Each row is a point on a landscape with many peaks, with its height.
A climber steps from a point to the highest of its 4 nearest points, and stops where none of them is higher. Distance is the straight distance between rows; heights are no part of it.
Bemo: [130 142 105 110 129 121 115 123 146 125 105 141 131 121 148]  height 272
gesen: [144 150  70  92 111 129 137 159 127 138  94 137 186 119 108]  height 369
Zov: [176 113 115  89 108 134 119 116 145 185 160 151 176 129  81]  height 231
kop: [104 176  89 151 118 151 100 108  92  98  97 105  67 111 156]  height 386
Ret: [137 158  65 113 121 127 114 152 129 129  75 133 160 121 129]  height 474
vesuv: [168 128  89  85 108 141 163 156 130 166 161 157 208 123  95]  height 245
relad: [117  68 211 154 116 130 120 110 137 106 148 126  76 140  93]  height 496
zud: [ 86 147 137 156 131 155 118 115 107 107 110  81  42 118 104]  height 758
mub: [115 166  79 142 136 137 100 127 122 112  90 117 105 125 159]  height 558
bis: [ 91 156 128 166 133 151 141 137  98 109 116 104  76 124 127]  height 482
gur: [164 138  94  81 108 133 118 130 133 158 124 147 175 113 100]  height 130
Rufup: [ 90 191  70 171 143 148 139 164  84  95 106  93 116 130 159]  height 423
domot: [152 118 131  89 107 114  65  55 149 174 120 144 117 106 126]  height 447
fudod: [ 96 163 104 179 162 143 175 194  99 113 129 111 141 141 157]  height 588
suf: [122 168  51 121 139 122 141 184 129 125  82 123 177 130 138]  height 801
kis: [144  98 169 112 126 117 120 100 136 127 139 146 123 125 136]  height 610
bep: [111 159  85 145 151 127 154 182 129 114 112 127 170 144 165]  height 691
bedit: [131 147  94 108 127 128  88 109 135 140  83 129 123 113 137]  height 337
matod: [133 139 122 109 119 126  64  58 128 133  89 133  82 101 149]  height 288
pori: [145 130  99  79 101 137  60  68 136 167  96 135 135  97  99]  height 249
Gosup: [ 79 137 151 178 153 143 164 173 107 115 136  84  91 149 117]  height 638
zur: [131  84 183 142 131 121 168 148 125 118 155 133 130 139 132]  height 717
Vug: [117 178  51 140 135 129 102 155 121 100  64 112 140 127 145]  height 867
risef: [116 144 124 143 147 127 161 155 124 116 124 131 137 135 163]  height 589
kobub: [177  86 149 101 130  97 158 144 173 144 202 159 183 152 105]  height 522
roduk: [100  89 185 160 129 130 131 121 139 103 133 107  67 138  94]  height 582
duf: [154 103 148 103 123 118 101  79 153 148 136 143 124 128 134]  height 618
pupo: [166 108 127  90 138 101 159 151 162 150 167 156 183 143 109]  height 514
vuzaf: [136 141 103 107 142 113 159 163 153 138 129 134 173 135 141]  height 497
zad: [ 67 143 175 168 162 113 128 144 147  93 150  52  40 148 104]  height 444
lup: [146  75 206 123 111 112 114  71 137 119 153 145 122 128 116]  height 599
pana: [170 125  85  85  90 145  92  89 115 195 144 158 171 104  96]  height 12
pemeb: [172  75 186 110 116 104 121  83 159 126 188 159 152 140 118]  height 577
Lipin: [ 82 166 115 182 151 153 155 175  84 108 123  87 111 137 134]  height 544
sebe: [165  53 211 124  97 103  93  59 137 137 181 158 116 126 112]  height 504
Tet: [ 79 163 124 154 124 150 119 104  97  96  90  78  37 107 114]  height 503
Taf: [ 84 144 139 187 162 145 187 207 104 113 140 100 138 144 133]  height 639
Dol: [113 129 151 135 120 150 107  88 104 113 104 126  66 108 134]  height 391
Pofi: [105 179  58 157 157 129 152 202 117 101 104 110 170 149 174]  height 569
Dep: [ 97  97 178 169 144 134 170 166 122 122 143 105 112 145 115]  height 705
Furu: [146 102 163 114 146  95 190 152 158 130 183 148 189 151 134]  height 609
tabop: [120 150  92 122 118 134  87 106 125 118  78 132 101 112 160]  height 415
bop: [155  91 172  99 110 101  88  63 149 148 155 154 132 128 123]  height 742
Zovo: [139  83 190 129 105 118  95  65 122 126 143 151  88 123 132]  height 515
vike: [136 135 115 107 118 126  92  95 130 131 101 140 106 109 152]  height 308
vul: [115 106 169 145 122 140 129 106 115 117 121 129  82 120 124]  height 487
rofa: [141 108 159 121 129 114 152 130 131 124 157 139 152 137 149]  height 707
fized: [125 119 156 144 159 116 199 184 129 116 155 133 173 149 156]  height 645
pazi: [182 103  99  82 110 141 147 146 139 184 179 169 200 128  87]  height 355

Where does a climber stop that starts at each point below?
vesuv | zur
kop | Vug
pori | bop
matod | bop
vike | Vug
Zov | zur
relad | bop
kobub | zur
Gosup | zur
Bemo | Vug
bedit | Vug
vul | bop
